Each scene shows the same named points in several views. A view is turned or mirrored, and shifted as a whole, has a little noise and may leave points out.

Scene 1
View 1
tapi: [ 21.9 -31.8  -7.6 -12.9  15.8  -1.3  -1.8   0.2  19.8 -16.0   0.2  -5.4
  23.8   7.6   5.1  22.2  -8.9 -30.2   7.8 -13.3  16.0   5.0 -11.1  22.0
  26.2 -25.3  20.7   5.9]
nuton: [ -0.7 -10.0   3.9   2.8  14.6  13.8   4.0 -32.1  12.6 -19.7 -22.2 -10.4
  25.0 -11.9   9.3  21.1  -0.2 -11.6  -5.0  12.7  18.6  -0.4 -11.1  12.9
  -1.3 -35.8  21.9  26.4]
saza: [  3.4 -24.5   9.8  -5.9  12.4   6.3  -7.3 -24.3  18.5 -17.4 -13.4   2.6
  16.4 -12.3  -2.6  30.0   7.0  -7.6   4.5  10.9  19.9  10.5 -15.3  19.5
   1.0 -28.7   8.8  19.4]
Sem: [ 24.2 -35.6   7.7 -10.6   6.7  10.3   6.3  -2.2   2.3  -3.7   2.8   3.8
  33.8   1.7   0.3  -6.1  -3.1 -31.1  27.8   2.6   6.5   7.7 -21.3  12.6
   9.4 -34.8  13.8   9.1]
supiv: [  2.1 -20.8  13.9  -4.8   9.1   8.9  -6.7 -30.5  12.8 -11.8 -13.3   5.7
  18.5 -16.2  -3.3  22.4  13.6  -5.7   8.4  16.3  18.9   9.0 -17.6  16.4
  -4.5 -33.0   4.3  21.8]
buli: [  6.7 -31.2  18.3  -8.7  19.9   1.8 -13.8 -20.8  21.0  -6.8 -10.3  27.1
  12.2 -12.6   0.6  36.4  -6.1  -9.7  17.3  12.6   4.4  22.4 -19.8  31.4
  10.4 -23.2   8.5  20.1]
vezi: [ -3.3 -18.7  23.1  -3.1   4.3  14.8  -8.8 -39.7  10.1  -9.7 -15.6  11.9
  17.3 -25.2  -7.6  19.5  22.0   1.4  11.8  28.7  17.8  10.9 -22.1  12.9
 -19.0 -34.7  -4.0  29.2]
guv: [  8.9 -25.0   7.7  -2.9  23.0   5.9  -5.5 -18.4  16.5 -10.7 -16.4  13.4
  20.4  -5.5   9.3  29.4 -18.8 -17.4   8.1   5.5   1.8  11.9 -13.3  25.5
  16.6 -25.3  22.7  20.8]
fas: [  9.5 -32.9  27.3 -12.7  -1.1  12.2  -6.9 -26.4   2.4   0.0  -2.5  17.8
  20.4 -23.8 -16.6   4.5  29.7  -4.2  32.7  27.0  17.3  16.4 -29.0  13.7
 -17.4 -35.2 -14.1  20.6]
vube: [ -5.9 -12.2  31.0   3.2   3.6  24.4   4.5 -47.4  -6.4  -3.5 -25.2  10.3
  27.4 -28.4   0.8   3.3  17.1  -1.4  17.0  35.2  11.9   7.4 -23.5   2.8
 -29.2 -43.2   3.9  36.5]
rova: [ 11.9 -28.2   7.4  -9.2  15.2   6.6  -4.6 -14.0  15.4 -11.1  -6.8   7.3
  22.9  -4.9   2.1  20.6  -4.7 -19.2  14.5   5.6   7.8  12.6 -19.0  21.8
  10.3 -29.9  14.6  15.3]
pirig: [  3.1 -23.4  19.0  -7.2   1.2  13.7  -4.1 -30.4   6.2  -8.0 -11.5   5.7
  21.0 -18.9  -8.2   9.4  24.2  -5.3  16.2  21.4  20.6   8.2 -21.2  10.2
 -15.9 -36.9  -3.2  23.0]
Ven: [  4.1 -21.4  12.7  -5.2  11.5   7.2  -5.7 -25.1  15.3 -12.7 -14.4   7.2
  18.1 -12.2   0.5  24.3   3.2  -8.7   9.5  11.6  13.8   9.8 -16.9  19.4
   1.1 -30.0   8.0  20.9]
tov: [ 13.2 -21.0  -3.8  -8.4  10.1   8.3   4.0 -11.1  13.7 -19.6  -7.4 -13.6
  28.0  -1.7   1.8  14.3   3.0 -21.4   3.9  -1.9  22.1  -1.0 -13.1  13.1
   9.2 -31.5  17.3  12.6]
pifet: [ 12.2 -27.6   3.7  -9.3  13.5   2.9  -5.3 -13.5  18.7 -13.8  -3.8   0.3
  19.9  -2.9  -0.3  26.8   1.9 -17.0   9.6   1.2  19.0  10.0 -14.2  21.1
  12.1 -25.5  11.1  13.5]
Dedub: [ 11.7 -17.2  -9.6  -8.4   1.8   9.4   8.6 -11.3   9.5 -22.6  -5.3 -32.1
  31.5  -0.6  -1.0   6.2  19.3 -20.7  -0.6  -3.6  33.3 -10.7 -11.8   3.8
   3.2 -34.9  13.9  10.7]
sibe: [ 10.2 -27.9  -1.7 -11.2  20.1  -6.2 -13.6 -10.8  28.4 -17.8  -7.3   0.3
  12.5   0.3   1.3  43.2  -6.7 -14.1  -1.9  -6.8  20.1  11.5 -10.8  29.4
  22.4 -19.8  13.8  11.1]
Vugu: [  7.1 -22.7   3.4  -5.4  18.5   4.3  -5.5 -18.6  21.2 -13.6 -14.7   3.9
  18.6  -6.8   7.7  33.3  -9.4 -15.9   3.6   3.2  11.5  10.4 -13.8  22.8
  14.8 -27.7  20.0  19.6]
View 2
rova: [  2.6 -13.6  -4.5 -20.0  -0.3  13.6 -14.4 -10.7  -4.8  25.8 -24.5   8.4
  25.5   3.5  16.6   0.7  34.1   3.5  -6.1   4.1   9.5  -1.8   1.7  -8.9
  14.3 -14.8 -20.9 -16.1]
sibe: [  0.8   7.5 -10.9 -15.2   6.6   7.3 -19.6  -2.2  -2.2  15.6 -17.7  26.0
  31.3   5.7   5.5 -18.5  40.4   2.9  -3.1   5.3  11.3  -7.3   5.8 -11.4
   6.9   0.9 -30.6 -20.5]
supiv: [  9.9 -20.1  -5.1 -12.9   5.2  15.7 -23.2  -8.3  -5.9  20.7 -24.6 -13.7
  21.2  -4.9   4.1  -9.0  32.2   8.5  -3.1   9.4   7.6  19.0  17.3 -11.1
  16.6 -17.0 -24.3  -6.3]
fas: [ 17.9 -39.5 -17.7  -6.5   6.7  27.2 -25.2 -25.6  -8.6  35.6 -27.8 -41.0
  26.4 -10.0   2.0   5.1   5.9 -13.9 -16.7   3.4   8.7  23.7   2.1  -2.0
  15.3 -34.1 -18.9   3.2]
Ven: [  5.3 -15.5  -2.4 -14.7   3.9  15.5 -22.3  -7.0  -6.9  22.7 -23.6  -4.5
  21.8  -0.6   7.4  -6.4  31.9   7.1  -2.7  10.4   7.7   9.1  13.0  -8.5
  17.3 -14.4 -23.4 -10.9]
vezi: [ 15.0 -28.5  -6.6  -5.3   8.5  22.0 -31.3 -11.5  -8.8  19.5 -26.0 -34.0
  18.5 -11.4  -2.4  -7.9  26.1   8.5  -4.7  13.4   8.3  29.2  25.3  -9.4
  20.8 -22.3 -22.6  -0.7]
tapi: [ -1.7  -2.7  -8.5 -25.4  -5.6   3.4  -1.0  -8.0   3.4  24.3 -19.7  35.3
  29.8  11.4  19.8  -9.4  42.6   7.3 -13.7  -5.0  10.2 -15.6  -5.3 -13.9
   7.8  -9.4 -27.8 -21.5]
nuton: [  8.5 -17.5   7.7 -19.9  -2.5   6.0 -16.8   3.8  -3.4  11.1 -26.7  -5.2
   7.0  -2.7  11.4 -11.0  56.5  35.2   4.7  15.2  10.0  21.2  35.0 -15.6
  23.0 -16.2 -24.9  -9.3]
buli: [  4.8  -8.0  -7.8 -12.2  12.7  24.7 -32.7  -9.0 -13.7  24.7 -23.1   2.6
  30.5   2.5   2.9  -0.5  18.9 -11.7   3.3  14.7   6.9  -1.1   0.9  -0.9
  11.1  -3.4 -22.6 -18.6]
pifet: [  4.3  -8.1  -8.4 -17.2   2.5   9.4 -13.3  -9.8  -0.7  23.4 -20.8  10.9
  27.0   1.1  11.1 -11.0  37.5   4.5 -10.7   4.6  10.1  -1.4   3.5 -11.3
  12.3 -10.2 -25.2 -14.9]
saza: [  5.6 -12.4  -5.6 -13.4   5.1  12.6 -23.0  -6.1  -5.1  19.3 -22.5  -3.6
  24.1  -4.2   4.3 -11.6  36.6  10.7  -3.4  10.0   8.5  11.0  15.3 -12.0
  13.8 -10.5 -24.6 -10.6]
pirig: [ 14.4 -30.0  -7.3 -11.5   2.4  17.0 -19.8 -15.2  -3.5  23.9 -25.7 -27.9
  18.9  -9.8   2.9  -3.7  26.4   9.0 -10.2   5.3   9.9  25.5  16.4 -10.7
  18.6 -26.5 -22.3  -0.3]
vube: [ 18.2 -43.2   6.2 -13.2   0.7  22.9 -25.9 -12.8 -12.9  25.6 -33.6 -47.7
   7.3 -10.1   8.9  10.7  30.3  19.2   1.1  18.0   8.2  33.8  27.9  -3.7
  29.9 -33.2 -14.9   0.8]
guv: [ -1.2  -5.4   4.9 -20.3   3.6  17.6 -22.2  -5.3 -12.9  23.7 -25.3  13.7
  23.1   7.4  17.9   3.4  35.3   5.9   8.4  13.9   6.5  -8.8   2.3  -1.4
  17.3  -3.6 -19.7 -24.2]
tov: [  5.1 -13.7  -2.2 -22.6  -7.8   2.3  -1.7  -6.7   4.9  22.1 -22.7  13.5
  18.0   3.2  19.0  -9.8  49.4  19.2 -11.9  -2.8  12.4   0.2  11.4 -16.9
  16.4 -18.8 -24.9 -12.7]
Sem: [  6.4 -25.7  -7.1 -27.5 -11.2  11.8   0.6 -19.1   0.6  39.1 -26.5   5.9
  23.6   5.6  29.0  11.9  28.1   1.1 -20.3  -9.4  12.9  -9.2 -11.0  -9.3
  15.8 -30.6 -18.0 -11.7]
View 3
vube: [ -4.8  -4.9   7.7 -10.3   6.3   0.9 -21.2 -17.6 -20.0 -10.5   3.7 -19.7
  32.2  22.8  30.0  -5.0 -12.8  -5.9  45.2 -29.0  -0.8  -8.5 -14.8  13.5
  20.6  -5.8 -11.2   2.1]
Sem: [ 19.9   7.2 -20.0   4.5  14.6  -7.6 -13.8  17.0  -8.6 -17.6 -14.1 -19.8
   7.0 -14.9  -8.4  19.0 -30.1 -15.5  16.3 -33.5   0.8  14.2   0.6   3.8
   5.9   5.3  12.4 -24.7]
saza: [ -3.1   2.0  10.4  -1.0  -1.6   7.6 -22.6  15.7 -18.4 -17.9  -6.1 -21.2
   3.9  14.1  11.1  21.3  -4.9  -5.8  12.1 -15.9  -4.1  -1.7 -10.0  18.6
  -3.3  19.8   6.3 -11.0]
guv: [  0.9  -4.8  -5.5  -8.2  -7.9  15.6 -12.0  22.0  -0.8 -16.3 -17.0 -31.1
   0.8   6.1   2.2  24.6 -16.8 -15.3   5.4 -17.3   1.5   8.3 -17.8  28.4
  -3.5  22.2   8.3 -16.0]
sibe: [  1.7   6.1   7.1   1.9  -4.9  13.4 -19.5  35.7 -14.8 -23.0 -12.5 -21.8
  -9.1   4.3  -2.1  35.2  -3.4  -7.7  -6.6  -9.0  -5.9   2.1  -8.0  21.1
 -18.7  32.8  16.4 -20.6]
supiv: [ -2.2   3.7  11.1  -2.6   1.3   2.2 -24.3   6.8 -18.5 -14.8  -4.3 -17.8
  10.5  14.2  15.1  15.9  -8.7  -4.4  22.5 -19.6  -4.7  -2.3  -9.4  12.6
   1.2  15.1   0.4  -8.1]
buli: [  3.6   0.5   3.7  -6.2  -7.8   0.7 -22.8  14.6   0.3 -14.5 -18.7 -24.4
 -12.2  11.0   8.9  26.3 -13.5 -11.2  10.6 -15.7  -8.4   5.8 -25.4  15.5
  -5.6  31.9 -11.2 -15.1]
tapi: [ 10.8   8.6 -11.4   4.6   3.9   7.7 -11.5  37.2 -12.7 -24.7 -13.8 -22.3
  -5.9 -11.1 -15.3  32.4 -15.7 -11.1  -8.2 -19.1   1.0  11.8   0.6  16.5
 -14.4  20.9  27.7 -26.9]
Dedub: [  5.3  11.1  -0.1   9.9  14.5   7.9 -15.2  25.4 -37.7 -26.6   7.4 -11.2
  23.7  -4.8  -5.4  15.9  -6.0  -0.6   7.9 -24.6   3.0  -1.8  20.8  13.3
  -4.1  -2.5  37.6 -16.8]
pirig: [ -1.2   6.1  11.0   0.7   7.8  -6.5 -26.3  -1.4 -22.2 -15.2   1.6 -13.8
  15.8  12.6  18.1  10.6  -9.4  -1.8  29.1 -25.5  -7.6  -4.8  -7.6   5.2
   9.3   6.2  -3.1  -6.9]
rova: [  6.4   3.1  -7.2  -1.6   2.3   2.9 -17.7  18.6  -7.4 -19.0 -13.8 -23.7
   2.3   1.4   0.8  22.8 -19.8 -12.3   9.9 -23.3  -1.7   8.2  -9.8  16.7
  -1.5  18.5   8.1 -18.5]
pifet: [  5.1   5.9   1.6   2.6   2.7   4.9 -20.8  26.7 -16.3 -22.7 -10.3 -20.1
  -2.7   0.8   1.3  26.7 -10.6  -8.0   5.2 -17.9  -4.3   6.0  -4.4  15.3
 -11.1  19.8  15.0 -17.9]
tov: [  5.3   7.4  -5.0   2.1   5.6  11.2 -13.6  23.4 -23.5 -22.9  -4.0 -19.9
  13.5  -1.8  -3.3  20.0 -12.2  -6.7   5.4 -22.9   1.4   3.6   7.3  19.4
  -5.5   7.7  26.5 -19.6]
fas: [  8.4  11.5  10.2   3.4  12.7 -25.8 -32.8  -7.8 -18.9 -13.0  -0.1  -9.2
   3.0   8.0  19.9  13.0 -13.2  -4.0  39.3 -30.3 -12.7  -3.6 -13.1 -11.4
   8.7  11.8 -21.5  -8.8]
nuton: [ -8.4  -3.3   4.1  -5.8  -1.4  23.9 -13.4  12.5 -19.7 -18.1  -2.5 -23.6
  26.6  14.5  10.5  10.5  -7.0  -6.5  12.3 -15.6   6.5  -4.7  -4.2  31.3
   0.0   5.5  20.8  -8.2]
Ven: [  0.1   3.4   4.6  -1.9  -0.4   8.6 -20.3  12.4 -14.5 -17.0  -6.5 -21.4
   6.2  10.4  10.1  19.7  -7.9  -7.8  14.7 -20.7  -2.3   0.3 -10.8  17.8
  -4.0  17.4   3.6 -11.6]
Vugu: [ -1.7  -1.0   0.6  -5.0  -6.0  17.3 -16.8  22.7 -10.0 -20.4 -13.1 -26.4
   1.1   8.5   3.4  26.0 -10.7 -10.8   1.4 -14.5  -1.0   4.3 -13.2  25.9
  -8.2  22.9  11.4 -16.3]
View 4
pifet: [ -3.6  -7.2  30.6 -16.9 -20.8   1.5 -32.9  -9.6  -0.1  -3.3  12.8   3.1
   0.2  12.0  -4.6  13.8   5.8  11.0  -3.9 -20.3   0.0 -10.5  18.6  -8.1
 -12.9 -10.9  10.6   5.8]
guv: [ -1.9 -10.4  28.2 -13.4 -36.5 -11.0 -33.7 -15.2  -4.7   5.8  21.6  14.4
  10.5   9.9  -9.4   7.4  -9.4  17.5  -5.1 -35.5  11.1 -22.1  12.1 -11.4
  -9.9 -22.5  13.3   0.0]
nuton: [-17.7 -15.6  23.8 -24.0 -36.3  -5.8 -31.8 -22.0  -9.0  -4.7  35.1  -5.9
  -3.7  26.5   7.0   2.9 -15.4  -3.9  12.6 -13.8  10.7 -32.1  10.2  -4.6
  -9.6 -19.1  10.6   7.2]
tapi: [ -3.2  -4.2  37.0 -18.6 -24.7   4.5 -29.3 -14.8  -7.2   0.4   6.9  10.0
   7.4   7.9  -4.5  16.1   1.7  14.2 -25.1 -17.7   4.1  -4.2  30.4 -25.0
   3.4  -3.1  10.2  10.4]
rova: [ -1.4  -5.9  27.1 -17.1 -24.9  -4.0 -34.3 -13.3   3.3  -3.8  14.8  10.6
   9.7   8.1  -4.6   6.2  -3.4   8.9   1.0 -24.9   1.7 -12.1  14.3  -7.8
 -12.6 -16.1  11.3   6.9]
Ven: [ -4.8  -7.2  24.1 -14.0 -23.1  -1.0 -36.8  -6.3   3.9  -4.1  17.5  -2.5
  -4.2  15.8  -9.4  12.8   8.6   7.3  12.6 -24.9  -0.7 -21.2   8.7   3.4
 -26.7 -20.3  11.2  -2.0]
Vugu: [ -6.2 -10.1  29.4 -15.3 -32.4  -4.7 -32.9 -13.4  -5.9   3.5  19.6   5.0
   1.6  14.4  -8.6   9.8  -1.5  13.2  -6.0 -28.0   8.0 -23.6  13.7 -10.7
 -13.3 -17.4  11.9  -0.9]
pirig: [ -5.4  -8.8  15.1 -15.4 -16.7  -4.7 -36.2  -7.1  11.4 -15.8  23.6  -5.8
  -3.4  15.6   2.8   2.3   0.8  -7.1  35.7 -15.0  -9.4 -17.6   2.7  13.1
 -31.8 -19.8   6.1  11.2]
sibe: [ -8.1  -8.9  36.0 -13.7 -26.6   0.8 -30.9 -10.2 -11.1   4.0  11.6   1.2
  -4.5  15.6 -11.9  23.2  10.6  19.2 -20.0 -23.7   6.5 -20.3  21.8 -13.5
 -11.8 -12.8  14.1  -4.9]
supiv: [ -5.9 -10.5  21.1 -14.3 -24.0  -2.2 -34.5  -9.8   6.3  -8.4  24.2  -3.9
  -1.7  17.2  -2.3   9.5   1.9   1.4  21.3 -19.9  -1.7 -23.4   6.4   5.2
 -27.1 -23.7   9.3   3.6]
vube: [ -5.3 -13.7   6.5 -17.1 -27.7 -13.6 -38.0 -11.7  14.7 -14.7  40.5  -3.2
   5.2  20.9   8.4 -10.9 -15.3 -13.7  56.3 -20.4  -4.6 -31.5 -10.8  18.8
 -32.9 -29.6   5.5  13.8]
Dedub: [-17.2 -11.6  28.4 -26.7 -19.7   9.4 -27.3 -16.6  -3.9 -13.9  21.0  -9.5
  -8.6  24.4  18.6   8.7  -6.0 -16.0   4.9   7.2  -3.1  -7.1  26.9 -15.2
  -2.7   3.5   5.5  26.4]
Sem: [  8.2  -1.5  26.2 -19.4 -18.1   0.1 -34.8 -12.2  14.2  -9.8   7.6  20.4
  23.0  -1.2   5.7  -1.2  -9.1   1.8   6.4 -18.8  -7.3   6.6  19.1 -11.0
  -2.4  -8.2   4.4  23.0]
fas: [  4.4  -3.7  13.3 -11.1  -9.2  -0.2 -39.1   3.3  24.0 -14.4  15.2   0.1
   3.5   7.6  -2.5   5.1   9.1  -3.6  44.0 -18.8 -19.2  -7.8  -0.1  19.0
 -41.5 -21.4   3.4  11.7]
vezi: [ -7.8 -12.9  13.7 -12.0 -21.6  -4.6 -36.4  -5.4  11.4 -11.6  28.1  -9.5
  -4.3  20.0  -2.3   4.0   5.3  -3.4  40.9 -21.4  -6.0 -26.3  -3.7  18.3
 -39.2 -27.1   8.4   2.8]
saza: [ -9.0 -11.2  25.9 -12.8 -26.5  -3.0 -30.8  -9.6  -1.6  -4.2  22.1  -5.0
  -5.8  18.2  -4.6  11.3   3.3   5.7   8.8 -21.4   3.5 -25.9   7.9  -0.6
 -24.4 -18.9  10.2   1.1]
View 5
Vugu: [ -7.8 -11.5   7.1   1.4 -13.1 -14.2  17.7  20.5  11.9   8.6  -3.2   0.3
  -9.4  24.2  -2.0  -3.5   8.8   5.0  42.2 -17.0 -11.4 -18.1   6.3  -6.2
  -2.0   4.3 -23.0   5.5]
pifet: [ -5.9 -10.9   5.0  -3.1  -8.0 -14.3  13.9  19.5   9.4  -7.1  -6.8  -1.7
  -7.7  21.8  10.0  -4.8  -1.0   8.2  35.4 -14.2 -12.7 -17.4   5.4  -0.1
  -2.3   3.4 -12.8   3.4]
Sem: [ -8.3   5.0   9.0  -3.4  -5.7 -20.5  15.0  21.1  -0.2 -37.2   1.5 -20.9
  -6.6  22.1  -0.3  -0.9  -9.9  -0.8  29.2   4.4  -5.7 -19.5  -4.5  -9.4
  -2.6  -2.5  -7.1 -15.3]
saza: [-11.0 -14.4   4.3   2.0 -12.6  -9.6   2.9  21.5  14.5  -1.1  -3.7   4.0
  -7.0  32.5   4.9  -9.5  -1.7  13.5  42.9 -17.6  -8.3  -7.9   8.2  -1.9
  12.5   5.4 -23.7  12.4]
buli: [-17.0  -6.3  -4.1  -2.4 -14.5   2.5   4.9  27.7   4.8  -1.1   0.2  -1.8
  -3.1  19.5  -5.6   6.8  -3.9  -5.0  44.0 -26.9 -11.7  -4.3  14.3   4.3
  -9.6  10.9 -31.3   8.3]
fas: [-21.7  -3.1  -2.3   6.5  -7.6   4.3 -24.0  29.1   4.2 -46.0   5.3  -6.0
  -1.2  33.1   8.6  -7.7 -28.2   9.2  34.0 -10.2  -0.1  15.2   9.1   9.2
  22.5   0.6 -26.8  10.4]
vube: [-28.4 -11.7   9.0  21.0 -15.7  -2.3 -19.2  29.0  13.8 -26.3  11.4  -6.2
 -10.9  57.1 -12.4 -13.0 -15.2  12.2  49.9   2.0  10.5  16.2   4.6 -17.1
  40.9   0.3 -43.4  11.3]
vezi: [-20.4 -15.0   1.0  12.1 -13.2   2.5 -18.5  28.4  14.1 -19.0   4.6   1.4
  -6.5  43.7   2.2 -10.6 -17.2  14.0  45.3 -12.6   0.4  10.5  11.3   0.0
  30.7   3.8 -35.0  21.2]
tov: [ -2.6  -9.6  14.2   0.5  -6.0 -26.9  17.9  16.1  12.7  -7.2  -5.2  -4.7
 -12.4  29.6   6.8 -12.3   1.9  16.7  35.9  -2.8  -7.4 -23.1  -3.6 -11.7
   9.5  -0.3  -5.4  -2.7]
tapi: [  3.7  -4.3   9.9  -8.1  -5.9 -27.3  31.3  15.0   5.7  -3.8  -8.9  -5.1
  -8.8  12.2   9.4  -2.7   5.2   5.8  30.9 -10.6 -17.7 -32.2  -0.6  -4.0
 -14.3   0.7   0.1  -8.0]
pirig: [-16.6 -10.6   3.6   9.0  -9.1  -6.4 -14.1  24.2  11.7 -27.7   4.5  -4.5
  -6.2  41.6   5.0 -12.3 -16.3  14.4  38.2  -6.4   0.4   2.9   4.5  -2.3
  27.9   0.4 -26.6  11.5]
Dedub: [  2.9 -12.2  19.2   3.5  -0.2 -35.5  15.9  13.4  17.7 -15.3  -7.2  -2.6
 -12.6  39.1  21.5 -24.0  -0.9  28.0  33.3   5.4  -8.0 -25.5  -8.3 -11.3
  23.8  -8.2   4.6  -1.0]
rova: [ -8.7  -7.4   5.6  -0.3 -10.5 -13.0  11.9  22.3   7.9 -10.1  -0.5  -6.5
  -7.2  24.1  -1.8  -0.2  -0.2   3.4  38.2 -11.3  -8.0 -15.7   2.1  -5.5
  -1.8   1.7 -18.2  -1.4]
guv: [-11.5  -6.6   4.1  -1.2 -14.3 -12.9  19.4  23.3   9.4   6.9  -3.0  -3.2
 -11.0  25.0 -14.1   3.0   8.7  -2.4  44.9 -14.1 -11.6 -16.8   6.9 -11.9
  -7.2   5.6 -27.2   0.5]
Ven: [-13.8 -13.0   4.6   4.2 -12.2  -8.7   2.6  22.3  10.8  -4.2  -2.9  -0.3
  -7.5  30.9  -1.1  -6.4  -1.5   8.8  42.4 -12.9  -5.6  -8.7   6.2  -4.7
  10.6   4.2 -25.9   7.5]
sibe: [ -3.6 -15.3   1.9  -3.2 -10.7 -13.6  13.9  18.8  16.5  12.6  -7.4   6.0
  -5.5  20.5  10.3  -7.4   3.8  11.7  39.5 -25.2 -14.4 -19.0   9.7   4.3
  -1.2   5.5 -17.2  12.0]
View 6
fas: [  6.6   6.2 -12.0  -7.2   4.5  17.6  19.2  14.8 -16.1   1.3   4.6   8.5
 -17.5  16.2   1.9   7.5  42.2 -20.3   4.1  -5.8  -4.1  25.7 -23.2  27.3
 -18.5 -13.7 -12.6  -7.8]
Dedub: [  0.3 -10.6 -32.7  19.7 -31.4   9.2  48.6   6.8 -29.8  13.6 -26.3  -8.4
   6.4  49.5  18.0  32.1  16.8 -12.0 -27.7  -5.6  10.3  23.7 -27.5   7.4
  12.8   0.3 -13.2   4.0]
Vugu: [  9.8 -14.6 -21.0  -7.1 -41.8  11.9  37.1 -24.8 -17.1   0.1   2.5   6.0
  10.3  13.5  11.3  26.1  13.3  -4.9 -22.8  -4.8  -2.9  45.8 -11.3  12.6
   8.7   4.6  -9.0   3.7]
Ven: [  8.3  -8.7 -19.2  -9.4 -30.6  12.5  32.4  -9.3 -17.6  -3.0   2.3   6.3
  -1.0  16.9   8.9  22.5  18.7 -12.2 -15.0  -4.7  -1.8  37.7 -13.7  19.8
  -2.6  -1.2 -10.8  -1.4]
rova: [  9.6  -5.5 -15.7  -3.3 -27.4  13.0  28.3 -17.5 -18.1   6.5  -5.3   6.6
   8.8  10.8  13.5  17.4  21.7  -5.2 -17.8  -6.2  -5.8  38.6 -17.4  11.3
   6.2   2.4 -11.7   4.7]
tapi: [  7.7 -15.8 -14.9   9.9 -35.7  14.6  34.5 -22.7 -21.6  24.1 -10.6   1.6
  25.1  20.9  20.3  21.1  19.6  -1.6 -29.0  -7.7  -7.4  40.7 -23.7  -3.1
  29.1   4.4  -9.5  13.9]
nuton: [  6.6  -6.5 -35.9  -4.2 -45.4   5.1  45.3  -9.2 -27.1 -14.1 -10.5   0.6
   0.0  26.5  15.0  29.8   6.2  -9.1 -23.8  -3.0  10.2  35.0 -13.1  22.2
  -5.1   5.8 -10.5  -4.7]
supiv: [  4.7  -5.6 -21.2  -7.0 -25.0  14.5  32.9  -3.9 -19.4  -3.8   6.7   5.4
  -7.9  19.2   4.9  23.7  21.9 -15.2 -10.2  -4.8   1.8  32.7 -14.7  22.0
  -9.4  -4.1 -10.9  -4.8]
vezi: [  4.7   0.2 -21.2 -12.5 -15.9  14.2  31.8   7.5 -15.2 -14.9   8.2   8.2
 -19.5  18.4  -0.7  22.1  27.9 -20.2  -2.1  -2.3   5.0  30.3 -12.3  33.5
 -23.5  -9.2 -12.3  -8.9]
vube: [  7.1  16.2 -28.3 -15.2 -14.2   7.3  30.8  12.6 -23.6 -30.5  -9.2   4.5
 -26.7  15.8  12.9  15.7  21.4 -15.7  -1.1  -2.9   8.0  19.8 -13.6  45.0
 -36.7  -3.1 -15.3 -13.6]
buli: [ 12.2  -9.4  -5.6 -18.8 -26.5  16.7  23.3 -24.7  -8.0   3.2  18.2  12.5
   5.3  -3.1   4.8  17.5  26.4  -8.8 -10.8  -5.0 -10.4  47.7  -9.6  15.8
   1.5  -0.1  -9.0   3.4]
guv: [ 12.1  -9.9 -14.0 -14.7 -37.5  12.3  31.6 -26.9 -14.6   0.6  10.1  10.6
   8.1   3.0   8.3  20.7  18.0  -5.0 -17.0  -4.2  -5.2  48.8 -10.4  13.9
   5.0   4.4  -8.4   1.0]
sibe: [  5.9 -25.0 -14.9  -2.1 -41.8  14.0  38.2 -22.5 -13.3  16.0  12.7   7.4
  18.1  19.2   2.9  31.4  17.7  -9.4 -23.9  -4.1  -4.8  49.8 -12.5   2.9
  21.9   0.5  -5.1   8.6]
pifet: [  7.4 -12.9 -16.4   0.1 -30.0  12.6  34.2 -14.4 -16.3  13.0   1.6   4.8
  10.2  20.7   9.2  23.5  23.3 -10.9 -19.9  -6.6  -2.8  39.0 -17.5   9.5
  12.8   1.3  -7.0   6.1]
Sem: [ 13.7   7.2 -13.7   9.6 -13.5  12.1  22.1  -9.9 -23.8  17.9 -25.4   4.1
  11.6  13.8  29.2  -0.3  31.7   2.6 -17.7  -8.3  -6.6  25.4 -27.6   7.0
  10.5   3.6 -15.4  11.1]
tov: [  4.4  -8.2 -26.8   8.0 -35.1  11.1  41.1  -8.9 -24.1   8.7 -18.4   0.6
  11.4  30.6  17.9  27.6  17.0  -6.5 -25.1  -4.5   2.2  30.5 -22.4   8.7
  12.1   3.3 -10.9   6.3]
pirig: [  5.1   1.2 -21.4  -6.3 -13.1  13.6  29.0  10.9 -18.9  -6.4  -1.4   4.7
 -15.1  22.9   4.8  17.7  27.1 -19.2  -4.9  -3.8   3.1  24.6 -18.5  28.4
 -17.4  -7.3 -10.8  -7.7]
saza: [  4.5 -12.6 -21.6  -8.9 -32.1  12.9  35.6  -8.7 -17.2  -0.8   6.1   6.8
  -1.2  19.4   4.5  28.6  20.0 -15.2 -15.3  -3.8   0.5  38.6 -14.4  18.6
  -3.0  -2.5  -8.5  -1.6]

In a view up to two points have been moved. Name them for each view, in the order of its rows, or write -.
view 1 | -
view 2 | fas, nuton
view 3 | -
view 4 | Ven
view 5 | sibe
view 6 | guv
